Points on a hilly landscape, in no order, each with its height.
From any point a ball rolls to the lowest of the 6 points nearest to it. It stops when none of these is lower. Distance is the straight distance between rows; heights are no part of it.
q_99 height 1.45: [133,197,183,111,121,172,113,108,241]
q_900 height 2.25: [52,138,144,144,141,84,106,148,109]
q_131 height 2.98: [120,93,112,99,99,150,135,125,130]
q_596 height 2.81: [44,155,148,144,142,89,102,174,130]
q_822 height 2.72: [199,188,151,168,152,101,142,117,116]
q_692 height 2.05: [64,120,148,118,121,90,115,104,134]
q_616 height 2.76: [190,166,126,150,153,106,137,144,103]
q_155 height 0.72: [44,100,118,147,136,91,107,133,85]
q_722 height 6.15: [166,104,104,122,126,141,137,152,113]
q_333 height 2.54: [202,201,144,172,153,101,138,130,141]
q_151 height 4.14: [187,171,154,161,157,73,143,74,122]
q_432 height 1.82: [186,183,131,134,112,169,132,157,182]
q_397 height 0.66: [133,40,77,125,154,179,137,136,52]
q_137 height 4.91: [111,31,83,103,148,193,128,126,38]
q_443 height 1.83: [92,177,180,118,119,127,110,102,200]
q_145 height 0.87: [88,155,166,118,107,108,112,110,181]
q_344 height 8.67: [161,80,93,144,181,134,143,134,53]
q_585 height 2.40: [192,176,129,161,151,115,145,161,122]
q_541 height 3.49: [83,25,88,91,125,167,130,98,74]
q_181 height 3.93: [177,128,107,152,152,118,144,154,86]
q_83 height 2.39: [63,150,163,137,127,84,106,124,130]
q_351 height 2.38: [62,41,101,101,111,137,128,90,108]
q_200 height 2.77: [97,28,94,94,108,152,137,101,95]
q_914 height 1.08: [134,191,164,110,110,161,120,123,217]
q_439 height 3.13: [85,169,171,117,103,118,116,104,185]
q_577 height 5.29: [173,106,102,144,153,124,137,144,68]
q_176 height 1.50: [155,168,145,109,97,168,136,144,186]
q_949 height 4.10: [103,118,134,102,96,129,131,114,155]
q_301 height 7.09: [115,143,141,107,86,136,136,122,164]
q_47 height 1.24: [118,185,173,113,110,141,114,107,213]
q_690 height 1.38: [127,173,161,105,95,153,124,121,198]
q_763 height 2.10: [199,190,130,154,144,136,129,160,142]
q_566 height 0.89: [204,150,158,136,134,87,154,43,139]
q_560 height 1.76: [54,102,129,124,117,98,99,119,108]
q_701 height 0.84: [150,193,162,112,110,176,115,127,233]
q_798 height 2.95: [64,165,172,138,137,92,107,130,159]
q_547 height 3.21: [194,171,149,166,152,84,134,99,112]
q_43 height 4.79: [143,76,91,118,123,156,139,142,90]
q_29 height 3.75: [171,140,107,143,131,135,135,165,116]
q_380 height 6.69: [168,81,85,126,150,142,146,150,77]
q_833 height 6.04: [146,110,107,104,103,153,137,143,141]
q_205 height 3.74: [190,166,144,158,151,84,136,80,114]
q_395 height 0.62: [144,63,82,120,140,171,135,142,74]
q_654 height 2.03: [69,78,120,106,112,114,122,93,124]
q_287 height 1.63: [168,207,146,119,124,175,126,146,214]
q_208 height 7.43: [160,95,108,159,185,115,139,113,51]
q_420 height 2.24: [89,58,107,104,103,144,127,101,114]
q_107 height 3.19: [187,137,133,160,163,93,135,111,86]
q_510 height 2.51: [184,157,124,140,124,145,136,154,137]
q_334 height 2.23: [97,84,117,109,97,134,132,107,132]
q_206 height 6.01: [42,114,104,133,136,114,97,214,94]
q_992 height 2.53: [69,126,149,114,108,107,117,104,152]
q_55 height 2.26: [196,196,144,158,153,128,133,146,143]
q_319 height 2.97: [143,156,132,105,93,153,132,131,184]
q_869 height 4.73: [47,136,134,149,141,98,100,209,115]
q_551 height 2.22: [52,70,116,116,129,105,117,100,93]
q_182 height 4.40: [163,142,125,113,98,150,137,149,154]
q_698 height 2.80: [43,117,117,148,133,84,112,169,96]
q_899 height 6.23: [126,118,116,100,91,143,134,127,157]
q_318 height 2.16: [88,87,125,98,100,121,140,104,136]
q_22 height 4.58: [172,121,144,155,162,83,155,50,94]
q_256 height 2.00: [172,164,124,128,105,159,140,160,163]
q_581 height 4.22: [125,54,73,111,115,173,138,131,99]
q_531 height 5.90: [168,105,95,131,145,146,139,152,94]
q_133 height 2.79: [55,167,161,137,135,83,95,158,140]
q_339 height 6.12: [150,54,83,135,157,159,142,139,38]

Where does a ball stop that starts at each point below?
q_547 | q_701
q_420 | q_155
q_531 | q_701
q_949 | q_155
q_616 | q_701
q_55 | q_701
q_541 | q_395
q_596 | q_155
q_351 | q_155

Call two points neighbours if one is among the 6 nearest of the other. Go from one point of each pair to the other, from neighbour to neighbour, staying as low as possible. Name the highest point that can't be avoided.
q_566, q_395 | q_541
q_145, q_566 | q_822
q_701, q_145 | q_47
